A landscape with many valleys, sampled at points; each row gives a point and its height.
A ball rolls from a point to the lowest of its 2 nearest points, and stops where none of them is lower. Distance is the straight distance between rows; heights are no part of it.
q_437 (h 4.74): 4 3 9 18 -4 22 3 17 17 -8 -1 10 20 -3 12 19 11 20 -25 -14 -19 -5 9 -18 5 6 -6 -3 -19 37 -8 -3 20 20 -8 14 -19 20 -13 -2 8 20
q_929 (h 1.26): -39 -16 -4 14 1 -11 -7 -13 -20 9 -15 0 -22 -19 -5 -22 -21 0 18 -13 -35 11 5 4 11 18 12 -27 12 9 20 -4 -12 25 15 -10 -15 -11 21 1 -7 -22
q_718 (h 2.25): 19 4 -6 -19 -4 22 -18 -10 15 -14 -5 -7 -8 1 12 4 10 -8 10 20 4 5 -8 7 0 0 -1 7 9 5 10 -16 8 -23 -5 -17 5 9 17 14 -4 -14
q_766 (h 5.76): 28 11 -19 15 -22 -10 -18 5 -10 1 5 -7 -3 -34 2 24 -9 -9 10 13 15 -14 10 4 23 -46 0 31 -29 -1 -3 -19 -23 -22 2 29 -18 -1 -26 -12 -5 5
q_800 (h 6.70): 2 -11 -10 9 1 -14 19 29 2 -20 -15 0 -16 33 2 -39 -5 -1 -3 7 -6 7 -6 -3 -14 16 17 -7 2 8 -3 -2 18 21 -14 19 32 -15 30 -4 7 7
q_144 (h 3.28): 7 6 -13 26 4 -2 -4 -8 -10 20 -2 16 10 -1 -16 -1 -2 25 -11 -2 -16 -25 -5 -2 0 -6 -4 -18 -11 9 -7 12 -20 17 13 -15 -19 16 -14 -1 -9 1
q_614 (h 1.22): 3 1 24 -2 -5 32 -2 -21 9 -18 10 -10 -13 -8 8 1 11 -1 7 -6 0 8 -18 19 -12 4 -4 -2 11 5 12 -12 9 -14 1 -11 6 5 19 26 0 -14
q_678 (h 2.13): -5 19 -31 -43 -17 -52 -24 -2 13 14 -15 -13 2 9 -12 2 -4 -23 12 10 -15 -4 21 -23 32 -16 1 1 7 -8 -9 5 -24 -29 15 15 -5 16 -12 -36 -6 1
q_414 (h 3.50): 10 0 2 20 6 3 10 -7 8 6 2 21 3 19 -3 2 10 12 -19 18 -22 -30 0 23 -23 38 20 -32 18 27 7 -2 6 5 5 -35 12 20 29 23 -11 -3
q_987 (h 7.03): -20 -9 20 -11 18 0 18 2 -20 9 12 7 11 -2 18 30 -3 -10 2 -9 42 29 15 1 8 -1 -9 27 5 -32 -14 29 4 -7 -6 3 16 -29 -24 -14 4 11
q_704 (h 2.35): -24 9 4 -38 2 -7 -20 -9 24 1 11 -13 -5 -25 15 22 5 -12 8 -14 -6 14 21 -25 15 -16 -25 -4 3 -11 4 -12 11 -14 24 6 -25 11 -15 8 -1 1
q_623 (h 6.96): 34 4 -3 -3 2 -10 3 28 25 -17 -1 5 -1 35 12 -14 9 -1 -13 4 9 2 -3 7 -17 22 4 0 9 20 -4 -14 18 4 -9 4 41 -3 37 8 -3 -4
q_891 (h 7.46): -14 1 11 -1 -6 23 11 2 13 -23 6 9 -10 3 10 -24 14 11 -14 -7 -11 -1 -7 -17 -19 8 -7 -7 -15 -3 2 -9 19 13 -12 21 -22 21 10 24 10 23
q_404 (h 4.95): 8 14 0 -8 -1 -36 8 31 37 -3 15 -3 4 17 4 -17 2 8 -14 -1 -10 -13 16 -17 -13 15 -17 -9 6 3 3 -14 12 31 18 44 3 14 17 9 5 6
q_662 (h 3.24): 27 -3 -8 -3 -11 34 -7 -7 -6 -14 -10 -11 0 23 -11 -25 10 -13 14 18 20 5 -40 12 -3 1 18 10 0 3 -2 -10 11 -28 -32 -22 21 -8 22 -7 -2 -8
q_334 (h 4.21): 14 -5 -8 4 -18 40 -24 -20 -6 -18 -9 -15 -8 -7 -7 -12 8 -5 14 2 4 -1 -31 -3 6 -11 7 13 -21 2 1 -18 6 -23 -26 -17 -16 13 2 -5 -1 -7
q_617 (h 1.90): 49 13 -29 18 -18 4 -23 16 11 -17 -9 -9 -4 5 -6 3 -5 5 6 10 -7 -10 -11 0 20 -5 6 10 -3 42 1 -18 0 -13 -1 -1 8 16 21 -7 -4 -16
q_754 (h 2.84): 36 -2 -8 -12 -17 27 -19 -9 17 -6 -12 -12 -1 12 2 -5 13 -20 19 24 16 1 -30 11 6 0 5 6 6 18 0 -26 7 -43 -20 -21 16 10 22 -3 1 -13
q_470 (h 6.20): 36 25 -15 25 -16 -1 -11 -6 -21 -24 8 -6 -12 -8 -10 -36 -20 25 -1 0 -14 -14 -28 5 2 -14 -1 8 -23 -17 1 -17 -24 18 -7 29 -14 9 19 10 -8 -6
q_526 (h 7.29): -6 -10 6 -5 10 16 -6 -9 -33 14 -10 -1 9 -2 -8 -1 -4 -19 16 2 28 25 -13 10 9 -11 14 15 7 -6 -6 15 2 -21 -17 -19 18 -27 -12 -12 -3 -5
q_5 (h 1.27): 26 2 12 38 17 -13 22 18 9 14 17 12 28 2 -11 44 1 27 -24 4 26 -24 12 26 -12 -3 0 10 -3 -13 -11 19 3 2 15 -9 17 -2 -20 2 -12 11
q_979 (h 3.01): 25 8 -15 6 0 -11 -5 -8 4 11 -6 13 -5 16 -5 -14 1 4 -3 18 -22 -24 1 27 -15 22 19 -18 22 11 10 1 -7 1 14 -30 18 8 26 19 -17 -29
q_541 (h 7.12): -8 7 1 -16 -21 33 -6 -16 -1 -22 -9 3 -23 4 3 -36 7 -3 17 1 -13 4 -25 -11 -9 0 3 -9 -8 -17 4 -15 3 8 -25 3 -32 17 28 16 -3 3
q_705 (h 7.85): -19 4 16 -9 -8 3 -6 9 4 -24 11 -13 -12 -8 10 -15 -1 0 -1 -14 -21 10 8 -21 3 -7 -21 -2 -5 -1 12 -19 11 22 11 28 -18 10 9 16 14 5
q_387 (h 2.96): -7 -4 31 21 19 27 22 -15 6 29 18 3 22 -11 6 50 14 14 -22 -11 14 -7 7 11 -12 11 -13 -1 1 -12 -2 18 5 -2 3 -16 -6 1 -34 9 -3 20
q_719 (h 7.53): -20 -4 9 1 12 -28 1 -16 -33 30 0 10 10 -25 -17 14 -16 6 12 -7 11 -3 18 8 12 -11 9 -4 3 -29 -3 32 -32 9 24 -4 -7 -16 -32 -16 -12 -6
q_744 (h 5.92): 22 14 -18 14 -14 -13 -13 3 -15 -7 11 -5 -11 -17 -10 -2 -12 -1 1 10 10 -8 5 -6 11 -33 -7 20 -24 -14 -4 -5 -19 -6 -2 30 -10 1 -5 -12 -2 4
q_305 (h 6.06): 17 11 -22 0 -9 -16 -19 14 0 1 -4 -3 2 -2 -14 6 -8 -6 6 8 8 -5 15 -11 17 -25 3 11 -11 5 -11 2 -12 -12 -2 18 -2 -2 -10 -14 3 -4
q_430 (h 6.83): -23 3 -3 -30 2 -20 -2 2 3 2 -3 -5 -12 10 -3 -26 -6 -11 6 -4 5 1 8 -17 2 0 -6 -10 7 -23 2 3 -5 14 4 17 -10 -2 2 -9 8 -2
q_480 (h 7.20): 6 0 21 0 16 4 14 14 1 5 10 3 23 3 13 30 -1 -7 -12 -1 49 14 18 3 -5 -3 -9 29 -6 -22 -14 24 0 -6 -16 23 18 -21 -22 -13 12 26
q_272 (h 7.87): -38 -9 27 27 1 11 7 -17 -33 -1 7 3 -15 -28 2 -3 -8 12 -4 -16 -15 3 -5 22 -5 4 -10 -2 3 -6 7 7 -9 33 12 -8 -15 -7 -4 10 -4 -1
q_42 (h 4.44): -16 -5 -1 5 -7 29 -4 -1 -11 -12 -12 -5 -12 -9 -8 -9 1 -2 0 -13 -7 9 -16 2 -1 -3 1 4 -15 13 5 -1 7 4 -12 -4 0 -3 1 6 4 -5
q_264 (h 3.87): 25 7 -15 -1 -25 23 -15 -8 5 -22 -4 -11 -12 3 -7 -29 -1 0 12 6 13 -4 -24 -14 -1 -18 -2 13 -23 -4 -6 -21 7 -19 -35 15 -20 10 14 1 4 13
q_134 (h 3.71): -5 -5 -10 3 10 -21 0 -7 1 39 -9 21 15 -3 -14 8 -4 10 2 7 -14 -22 17 3 2 8 5 -24 10 6 -1 14 -20 6 21 -22 -13 10 -9 3 -8 -4
q_203 (h 0.99): -14 -10 2 0 2 -2 -9 -9 -5 11 -1 0 -7 -18 0 4 -9 -5 12 -9 -19 4 11 18 5 12 1 -10 18 8 19 -5 -7 4 25 -32 1 -5 5 18 -11 -29
q_543 (h 0.88): -11 8 -20 -21 -6 -38 -20 -6 -3 23 -11 3 7 -13 -12 0 -11 -3 17 4 -9 -5 17 -8 16 -15 2 -8 8 -6 -1 14 -28 -8 28 2 -11 -2 -14 -15 -10 -12
q_911 (h 1.34): 33 16 -37 6 -16 -30 -30 -4 0 13 -20 6 7 -3 -16 15 -7 0 9 11 -23 -20 9 -3 20 -24 9 -4 -7 22 -8 -4 -34 -13 21 -4 -9 14 4 -14 -18 -16
q_776 (h 6.45): -32 7 10 -17 10 -15 7 -3 -2 13 20 -2 -2 -15 2 8 -9 -1 4 -8 15 4 20 -17 -1 -5 -17 4 0 -40 5 11 -8 14 17 20 -21 -2 -26 -2 1 12
q_795 (h 5.64): -29 -11 9 8 13 -7 18 3 -12 12 -1 12 -11 6 3 -18 -3 4 -7 -1 -5 0 0 0 -7 18 -1 -17 6 -14 0 17 -1 27 4 10 -10 -9 -8 6 3 15
q_941 (h 5.88): -60 1 23 -21 -1 -4 1 -4 14 13 15 1 -4 -6 19 2 7 -9 -11 -22 -12 8 19 -36 2 27 -12 -17 5 -16 -2 -1 23 23 13 8 -35 10 -20 12 10 16
q_728 (h 5.14): 18 9 -4 17 -17 14 -11 25 20 -15 -1 -1 12 -9 10 24 3 13 -14 -17 -14 -5 8 -6 15 -13 -9 0 -10 47 -2 -20 11 3 8 9 -3 19 -3 -1 4 5
q_641 (h 2.05): 35 10 7 44 14 -6 16 13 -7 -2 18 -6 20 -12 -10 35 -7 28 -15 7 22 -19 -7 30 -8 -16 -5 10 -17 -18 -7 10 -6 2 9 2 6 -1 -12 -4 -5 17
q_230 (h 1.54): -11 11 -19 -26 -7 -50 -16 10 -6 22 -14 1 13 -6 -13 11 -10 -19 8 12 5 -3 26 -20 23 -20 4 11 14 -9 -11 12 -30 -21 18 9 9 -13 -16 -33 -12 -7
q_62 (h 1.83): -24 -4 4 -24 11 -15 -4 -13 -10 19 -8 -1 -16 -2 9 -3 -10 -20 17 -1 -12 19 14 8 8 7 6 -9 31 1 14 -7 1 -10 13 -25 11 -23 8 2 -7 -31
q_871 (h 3.06): 6 17 -26 -32 -15 -12 -21 -11 -1 -2 -3 -6 -11 2 -11 -21 -4 -5 16 11 9 -8 -5 -23 7 -31 -5 8 -11 -25 -4 -4 -19 -18 -11 28 -27 16 -7 -2 0 1
q_127 (h 6.18): 17 5 -20 -8 1 -10 -6 7 -11 11 -9 4 7 12 -16 -5 -5 1 5 19 14 -5 -5 -4 5 -23 10 14 -9 -8 -10 14 -6 -24 -13 2 5 -9 -7 -22 -1 3
q_877 (h 7.68): -20 -3 24 -17 -2 -2 10 6 25 -22 26 0 -8 -3 12 -9 4 11 -11 -17 -9 2 13 -18 -14 9 -23 -6 -11 -15 4 -8 17 27 7 34 -24 12 2 17 17 21
q_454 (h 3.46): 7 4 21 -3 14 -7 21 14 40 9 31 -3 26 4 21 38 3 13 -21 -9 12 -7 28 -9 -12 4 -22 -2 7 -12 -8 1 13 9 15 8 5 3 -14 9 1 18
q_226 (h 4.06): 4 7 10 -8 10 -37 16 25 35 15 13 1 17 8 10 32 -1 4 -15 0 16 -7 33 -15 0 -3 -8 6 14 -8 -7 4 9 11 21 19 8 3 -3 -1 4 12
q_963 (h 4.27): 11 0 4 15 4 23 15 18 7 -9 6 11 18 11 8 12 14 19 -25 -6 -4 -4 -6 -10 -18 9 -6 2 -22 16 -14 9 17 7 -15 7 -5 13 -21 -6 11 25
q_655 (h 5.38): 24 10 -15 16 -12 10 -17 3 17 -12 2 -6 5 -16 -3 40 6 10 -9 -8 -16 -19 -2 -1 26 -24 -6 16 -13 35 0 -19 0 -12 10 -5 -10 21 -7 1 -2 -3
q_107 (h 7.44): -20 -15 -4 -14 11 -17 -13 -21 -36 33 -6 9 13 -17 -18 15 -5 -12 28 -3 8 9 8 6 12 -25 12 3 6 -14 -6 24 -31 -20 7 -18 -2 -22 -25 -17 -13 -20
q_119 (h 6.07): 45 22 -31 16 -20 -5 -15 -13 -15 -8 5 -12 -15 -6 -20 -12 -10 15 10 14 -4 -19 -11 -4 2 -29 0 15 -26 -13 -2 -12 -31 -5 -5 23 -20 13 10 0 -6 -7
q_857 (h 6.19): -46 4 21 -26 2 -22 1 1 12 13 22 -10 -4 -15 15 19 -3 0 -7 -21 -5 3 28 -23 14 7 -17 -8 2 -32 4 -2 5 25 35 25 -28 8 -31 9 5 14
q_946 (h 2.46): 0 -2 33 9 5 22 17 -4 14 -33 29 -15 -6 -5 18 9 16 10 -8 -15 -5 4 -11 23 -22 13 -11 8 -2 -3 12 -10 23 -1 2 1 10 -1 14 22 5 1
q_760 (h 7.18): -15 -7 20 -3 13 10 2 0 -23 13 -1 -1 10 -15 2 21 -4 -2 10 -6 22 20 8 7 8 -7 -2 18 10 -11 -5 13 7 -10 -2 -3 11 -19 -20 -8 -2 -1
q_458 (h 7.69): -13 -14 2 30 10 -15 4 -18 -33 19 0 9 -7 -13 -22 -5 -12 11 7 -4 -13 -7 2 23 1 1 7 -14 8 1 8 17 -28 19 19 -21 -6 -13 -4 0 -9 -17
q_142 (h 3.90): 18 3 14 -12 -13 19 4 13 25 -38 -2 -8 -5 15 17 -12 21 0 -2 -8 -9 14 -9 3 -12 20 4 0 -3 30 6 -22 25 0 -9 10 22 12 31 16 11 -3
q_3 (h 2.67): -33 -17 -1 24 0 -3 4 16 -9 8 -20 3 -14 -14 7 3 -20 1 -7 -14 -38 10 15 7 19 16 15 -16 14 45 8 -11 3 32 6 -15 2 -11 10 -1 5 -2
q_637 (h 5.05): -38 -18 22 -7 13 45 3 -31 -6 9 -11 15 7 -2 7 7 19 -11 -1 0 -9 4 -7 20 -12 29 9 -18 14 5 10 1 23 -9 -5 -55 -5 5 1 15 0 -3
q_977 (h 1.89): -28 -6 0 -12 3 -10 -3 -24 -10 15 -3 7 -12 -14 -5 -9 -2 -1 9 -6 -30 -8 6 1 -1 6 2 -26 10 -2 15 -4 -16 18 24 -19 -23 1 14 14 -8 -16
q_86 (h 7.77): -22 -17 13 32 4 6 11 -14 -50 1 -2 3 -13 -21 -16 -9 -10 6 2 -11 -19 9 -15 34 1 0 6 -2 -3 2 11 11 -16 25 13 -21 2 -19 -4 2 -6 -13
q_397 (h 2.70): 40 13 3 40 7 -9 11 8 2 -22 33 -14 8 -13 -6 23 -7 27 -22 -5 3 -22 -14 26 -8 -20 -12 13 -16 -9 2 -10 -9 3 7 13 -2 9 -4 9 0 7
q_659 (h 1.86): 46 17 -38 24 -22 -6 -21 0 -5 3 -14 6 1 -3 -20 -3 -7 11 5 15 -12 -24 -14 4 16 -18 17 10 -17 29 -7 -6 -20 -11 -2 -7 5 13 6 -18 -16 -14
q_80 (h 1.94): 48 9 6 26 -8 -2 -3 -4 10 -24 22 -26 -8 -14 -1 18 0 17 -2 -3 2 -12 -23 33 2 0 -7 17 -1 7 16 -26 -4 -8 16 -9 17 8 20 19 -10 -22
q_147 (h 3.49): 18 9 -24 -32 -25 3 -14 -4 10 -16 -10 -15 -6 15 -2 -27 -2 -14 16 13 6 2 -8 -29 2 -18 -6 3 -11 -14 -3 -18 5 -15 -25 25 -16 11 13 -2 6 -1
q_919 (h 4.43): 26 8 14 6 -9 3 5 15 26 -40 17 -13 -5 0 18 2 11 7 -12 -15 -6 3 -2 -2 -8 7 -14 0 -5 26 4 -35 12 3 4 22 17 16 21 19 9 3
q_997 (h 7.36): -19 -18 -7 -4 7 17 -16 -21 -39 23 -27 7 1 -15 -11 2 -9 -11 18 -5 13 18 -7 6 16 -19 13 13 0 -3 -6 18 -13 -22 -10 -27 1 -21 -24 -23 -13 -17
q_959 (h 6.37): 19 15 -5 14 -9 7 -2 7 -8 -19 3 -1 -11 -2 -8 -16 -3 17 7 -3 -7 -5 -13 -2 -6 -7 -9 1 -9 -4 5 -15 -10 11 1 15 -4 11 18 7 1 1
q_893 (h 3.41): 6 -2 8 -15 -12 26 -10 18 27 -28 -14 -8 -3 16 15 -6 13 -22 4 1 -2 23 -6 0 3 22 5 4 15 35 3 -24 29 -8 -11 -9 31 -4 30 0 13 -17
q_797 (h 4.93): 26 13 4 -5 5 -12 6 19 29 -20 19 -7 -2 11 10 -4 2 9 -8 7 0 -5 5 -2 -16 -3 -15 0 0 2 3 -11 9 10 1 31 8 5 17 14 8 2
q_377 (h 3.70): -3 -2 21 24 17 28 24 -3 5 -1 11 12 17 6 3 18 16 19 -20 -1 5 -8 -5 3 -20 11 -8 2 -5 -3 -5 23 14 9 -10 -7 -5 4 -25 10 8 30
q_382 (h 4.52): -1 0 8 -7 2 -40 7 31 24 1 12 -4 4 13 9 8 1 5 -15 -3 -8 -2 28 -10 3 8 -11 -8 18 13 2 1 6 19 29 29 21 0 5 4 7 7
q_653 (h 6.56): 2 3 -9 5 -6 -5 10 16 -8 -18 1 6 -14 15 -5 -37 -7 3 -2 4 -8 4 -5 -6 -12 9 -3 -8 -6 -4 -3 -2 4 22 -13 23 8 -6 16 -3 8 8
q_393 (h 6.57): 51 5 -22 -9 16 -26 -1 5 24 15 -10 3 13 35 -8 3 1 -3 -5 34 16 -18 -1 4 -2 -3 10 -1 25 9 -6 -1 1 -25 0 -13 30 10 18 0 -15 -11
q_396 (h 2.65): 39 19 13 23 -2 -2 11 -9 6 -20 36 -12 1 -11 -5 14 -8 24 -7 -5 0 -18 -10 31 -9 -1 -8 7 -5 -17 15 -11 -12 5 15 0 -1 11 16 22 -9 -8
q_960 (h 4.57): -24 -19 21 11 0 32 19 -14 -27 -10 -9 6 -17 13 -1 -32 6 -6 5 1 1 13 -28 20 -17 24 12 -8 3 -12 9 8 8 2 -21 -24 5 -15 13 6 -5 1
q_88 (h 4.05): 1 -11 9 14 -1 27 4 10 -10 -21 -9 -18 -4 3 1 -11 0 -7 4 -9 16 28 -22 15 3 3 3 18 -9 15 7 -5 19 3 -19 -1 24 -16 4 -17 9 -1
q_163 (h 2.80): 1 -1 -19 -4 1 11 -8 -22 -10 23 -11 20 11 -1 -19 -1 5 14 2 3 0 -10 -5 -9 -5 -4 2 -11 -12 1 -9 21 -13 -6 -9 -20 -30 16 -17 -4 -12 2
q_427 (h 2.60): 0 17 -34 -34 -21 -33 -28 -10 11 4 -14 -11 -1 -9 -1 -1 -1 -14 19 13 -5 -2 9 -34 21 -34 -2 4 -12 -7 -7 0 -23 -24 4 27 -22 15 -14 -25 -4 2
q_917 (h 3.63): 13 -10 14 13 -6 39 1 1 -10 -14 -7 -8 1 9 -7 -24 12 -2 -8 4 11 14 -44 17 -9 6 18 8 -9 3 -1 3 21 -15 -32 -19 18 -9 3 -5 7 9
q_224 (h 4.85): -27 -26 8 1 5 21 27 -17 -17 2 -11 23 -12 21 -3 -39 12 -6 2 10 6 7 -25 1 -27 17 6 -15 1 -18 -5 22 12 13 -32 -15 1 -13 0 0 7 23
q_901 (h 0.98): -21 10 6 -37 11 -3 -3 6 33 16 15 -8 17 -13 27 40 4 -5 -11 -17 -6 12 29 -37 18 -3 -24 4 1 -7 -5 1 15 -12 19 19 -16 13 -28 2 4 14
q_969 (h 3.82): -19 -6 17 -25 8 4 10 16 8 -11 15 -8 3 2 25 9 2 -12 3 -11 19 31 14 -13 -2 6 -23 8 0 -6 -1 -2 24 -5 -6 15 13 -16 -2 -1 16 4
q_939 (h 6.69): 49 11 -18 -16 3 -13 -17 8 20 -8 -5 -2 -2 25 1 -4 4 -12 2 25 7 -4 -8 11 -5 12 0 2 28 12 4 -19 -3 -22 -3 -11 32 3 33 6 -4 -23
q_60 (h 2.61): 18 1 -21 -10 8 -15 -3 -26 -8 16 -19 6 -3 18 -6 -27 0 -5 14 24 -16 -15 -6 17 -8 19 26 -27 30 7 11 -4 -16 -13 0 -42 14 -3 32 8 -17 -38
q_6 (h 7.99): -22 3 17 -13 -10 17 -14 -6 8 -23 12 -14 -16 -33 18 6 -2 3 15 -23 -18 17 1 -12 14 -5 -23 2 -3 10 13 -18 10 12 16 11 -19 2 1 20 4 -9
q_39 (h 2.38): -23 -11 -16 -23 1 -16 -10 7 2 16 -23 2 -12 7 7 -9 -12 -24 13 4 -14 15 14 -6 23 12 13 -19 28 16 7 -1 -2 -9 3 -24 15 -22 12 -15 5 -24
q_993 (h 5.58): 26 12 -12 27 -16 3 -17 3 -3 -19 5 -16 1 -39 -5 24 -9 6 -2 -7 0 -10 -3 0 21 -39 -10 29 -31 24 4 -20 -4 -16 3 16 -19 10 -15 -8 -1 2
q_706 (h 6.98): -16 7 2 -28 -10 7 -1 -10 0 -11 -3 -4 -19 0 0 -41 0 -6 7 -5 -2 4 -5 -20 -5 3 -3 -11 1 -25 4 -5 -1 15 -8 18 -23 7 12 16 6 -1
q_899 (h 7.37): 1 -8 19 8 24 11 27 0 -14 6 12 16 18 9 -2 20 0 6 -11 10 47 -1 -3 8 -13 0 -6 17 -9 -39 -14 38 -4 -14 -20 -1 17 -21 -28 -18 8 23
q_779 (h 5.36): -55 -23 6 5 10 -7 23 -17 -20 31 -15 14 -16 7 -6 -25 -3 -7 -9 2 -9 -10 6 -12 -19 33 16 -24 7 -15 -6 21 -5 24 -6 -10 -23 0 -16 0 5 22
q_674 (h 4.17): -2 -6 21 -8 18 13 16 4 13 -22 24 -9 8 -17 20 23 6 0 -4 -25 27 25 11 1 -6 -3 -16 23 -11 -13 3 -6 15 -6 -10 27 6 -13 -15 -1 18 17
q_154 (h 2.18): 0 3 16 20 25 -5 22 -5 12 27 16 10 30 -4 0 56 2 19 -19 -8 14 -21 23 5 1 -3 -9 6 4 -16 -7 23 -1 6 24 -14 0 1 -22 6 -9 17
q_558 (h 2.06): -26 -20 -5 20 -3 -12 9 18 -19 0 -25 0 -29 -6 0 -26 -30 -4 3 -14 -34 11 7 13 11 19 19 -20 7 28 13 -7 -7 33 4 -7 7 -17 23 -6 4 -15
q_424 (h 7.28): -4 1 10 -12 -15 36 -7 -12 4 -34 10 -12 -14 -3 8 -20 7 7 3 -13 -12 1 -17 -3 -7 1 -9 -2 -17 -2 8 -24 18 3 -12 5 -26 12 15 24 11 4
q_7 (h 6.31): 24 4 -24 -13 3 -21 0 2 -3 15 -13 9 11 26 -10 -16 2 -10 4 33 32 -11 1 -12 -9 -21 15 15 4 -19 -22 20 -15 -25 -30 18 17 -4 -7 -28 6 10
q_324 (h 6.44): 41 6 -28 -19 6 -21 6 -3 12 20 -11 5 15 52 -1 -9 9 -10 -6 46 29 -15 -10 -3 -10 -13 6 6 18 -4 -13 9 -2 -26 -18 6 23 0 7 -16 -6 5
q_318 (h 4.26): -23 -14 10 17 4 14 19 -10 -6 0 -18 14 -15 15 -5 -24 5 -3 -6 11 -19 -7 -14 17 -22 24 22 -22 4 10 2 5 11 15 -11 -28 3 2 17 9 -6 6
q_964 (h 2.93): -9 -6 -11 -22 6 4 -8 13 18 -4 -13 -6 -3 16 17 -10 4 -19 10 3 -5 22 5 -7 11 12 6 -6 24 25 3 -14 20 -12 -7 -15 22 -7 15 -2 10 -18
q_157 (h 3.14): -18 -2 -3 -28 1 -5 -9 16 11 0 4 -12 -5 -7 12 14 -3 -16 5 -11 6 25 19 -16 20 -14 -13 9 1 -3 2 -10 5 -8 12 10 -2 -9 -7 -5 9 -7
q_772 (h 6.82): 43 6 -9 -5 -5 -6 -9 23 17 -15 3 -5 1 25 5 -7 1 -5 -1 15 16 7 -12 9 5 0 1 15 4 27 2 -17 8 -17 -12 9 42 -9 19 -6 -1 -8
q_250 (h 6.85): -5 -15 0 3 15 -25 16 32 0 -1 -8 1 -3 29 0 -19 -11 -3 -7 6 14 11 4 6 -9 15 6 7 10 -1 -7 11 17 13 -14 18 39 -26 5 -15 12 3
q_715 (h 6.86): -38 -3 11 -25 11 -15 14 7 -6 20 5 1 12 2 13 23 -4 -24 -6 -14 27 21 21 -25 12 8 -6 15 6 -27 -7 20 11 -1 1 11 0 -17 -26 -6 8 15
q_28 (h 4.82): -37 -26 15 1 5 41 10 -24 -19 3 -8 9 -6 -6 1 -15 13 -21 11 -4 -6 16 -23 24 -8 20 16 -13 17 -3 13 -1 14 1 -8 -40 8 -14 7 10 2 -13
q_347 (h 1.63): 0 -3 -21 -18 -2 -27 -26 -19 -8 15 -18 1 5 1 -10 -4 -1 -15 23 10 -16 -2 8 4 5 -5 16 -15 17 -3 2 -5 -27 -11 11 -22 2 0 1 -7 -12 -30
q_550 (h 5.30): -51 -22 20 1 14 31 10 -23 -1 15 -9 19 2 -6 14 2 12 -7 -3 -4 -17 7 10 -8 -13 32 10 -21 9 4 5 6 17 15 -4 -34 -18 0 -5 19 -1 13
q_172 (h 6.84): 29 1 -9 -4 1 -19 10 33 19 -20 -2 -3 -5 36 8 -33 5 -4 -6 17 5 9 2 -13 -17 11 7 -9 -3 12 -2 -7 15 5 -19 30 35 -6 29 0 8 11
q_867 (h 3.93): 1 -3 15 26 -1 15 19 -12 -5 -13 0 10 -6 9 -4 -11 15 7 -14 12 -18 -11 -25 27 -23 32 15 -12 4 18 13 -5 15 9 -6 -30 21 7 23 20 -8 -3
q_217 (h 5.13): -36 -19 -1 10 13 -5 22 -18 -15 22 -10 21 -10 25 -11 -44 7 -2 -5 13 5 -12 -10 -7 -28 22 17 -23 3 -32 -12 29 -10 17 -19 -3 -13 2 -7 -4 5 24
q_810 (h 6.65): -40 -4 13 -29 1 -19 11 12 -4 6 7 -8 -12 -1 6 -9 -5 -14 6 -16 18 18 16 -23 1 4 -9 0 7 -34 -2 17 8 11 4 26 -8 -10 -19 -2 17 9
q_15 (h 7.00): -9 -13 11 20 14 -7 20 25 -19 -4 2 2 8 14 -7 6 -9 6 -8 -4 18 7 -1 13 -7 10 -2 11 -6 -3 -8 23 11 11 -15 10 25 -25 -8 -9 7 12
q_278 (h 7.61): -16 -5 -7 8 15 -33 0 -22 -27 34 -2 18 13 -17 -24 8 -11 19 7 -3 -8 -18 11 11 -6 0 10 -20 13 -12 1 25 -42 11 30 -14 -17 -10 -17 -5 -15 -17
q_986 (h 1.88): 11 13 -47 -9 -22 -28 -28 -2 6 16 -27 11 18 -8 -16 11 1 0 16 7 -21 -19 17 -28 23 -29 14 -6 -9 22 -16 8 -37 -19 12 3 -25 21 -13 -35 -9 -2
q_275 (h 2.31): 4 8 -31 -7 -15 -7 -21 -11 -9 23 -16 9 12 -6 -20 1 1 0 5 5 -8 -13 1 -23 14 -23 11 -6 -15 9 -17 14 -27 -14 -1 -3 -31 12 -15 -27 -5 2
q_444 (h 2.56): -6 3 10 -20 14 1 14 15 36 17 14 2 27 10 30 45 10 -2 -21 -18 6 3 34 -25 0 13 -18 7 7 2 -11 5 25 0 4 7 2 5 -23 8 8 22
q_169 (h 7.27): 14 -4 10 28 20 6 20 13 -25 20 10 12 27 -6 -8 39 -5 4 -14 -2 39 -4 5 21 3 -9 5 21 -8 -16 -19 32 -5 -7 -5 -9 16 -17 -36 -17 -4 18
q_242 (h 4.47): -4 -5 -4 14 -16 45 -13 -4 -18 -15 -12 -6 -4 -5 -11 -17 -1 -4 6 -9 5 11 -27 -3 4 -17 3 10 -26 6 -5 -2 6 -1 -31 -7 -17 4 -10 -19 9 4
q_828 (h 2.17): 19 0 -27 -7 -13 -3 -25 -30 -7 7 -25 7 2 3 -7 -14 4 -5 28 8 -24 -11 -12 7 4 5 19 -20 14 8 5 -12 -24 -17 0 -35 -8 9 24 3 -21 -40
q_390 (h 1.16): 41 7 -7 19 -15 7 -18 5 4 -15 2 -21 -4 -11 -5 11 -3 -3 4 0 8 -4 -21 22 18 -13 -4 25 -6 19 13 -29 0 -22 9 -4 14 6 12 0 -3 -20
q_379 (h 3.37): 17 -3 30 2 14 16 16 10 16 -28 20 -19 7 1 16 10 19 4 -13 -9 15 14 -9 12 -18 6 -13 16 -11 0 0 -9 19 -16 -9 9 12 -2 -2 7 7 11
q_992 (h 7.13): 10 0 3 21 7 -3 18 23 -15 7 4 7 17 -4 -12 19 -10 14 -19 2 16 -6 4 8 6 -5 -5 16 -12 5 -9 27 -5 12 -3 8 18 -13 -21 -16 3 17
q_471 (h 5.59): -68 -14 28 -7 5 19 3 -15 0 10 1 8 -11 -17 17 0 9 -12 -4 -20 -24 7 10 -22 -10 26 -5 -19 3 -2 1 4 21 26 5 -8 -29 10 -11 21 11 16
q_658 (h 8.00): -21 2 21 13 -1 13 -1 -4 -6 -8 16 -9 -12 -24 6 8 -5 7 -3 -13 -19 5 0 13 3 -9 -18 -7 -4 3 15 -8 2 27 24 -3 -11 -2 -2 19 3 -8

Where does a ball stop that starts at each point below?
q_766 | q_5
q_797 | q_203
q_272 | q_987
q_242 | q_543
q_877 | q_960
q_715 | q_960
q_318 | q_543

Call two points neighbours if one is among the 2 nearest of the other. Go from one point of each pair to the other, from neighbour to neighbour, staying as low as possible. Name the highest point that can't be avoided.
q_929 and q_901 | q_404
q_5 and q_987 | q_899
q_5 and q_390 | q_397
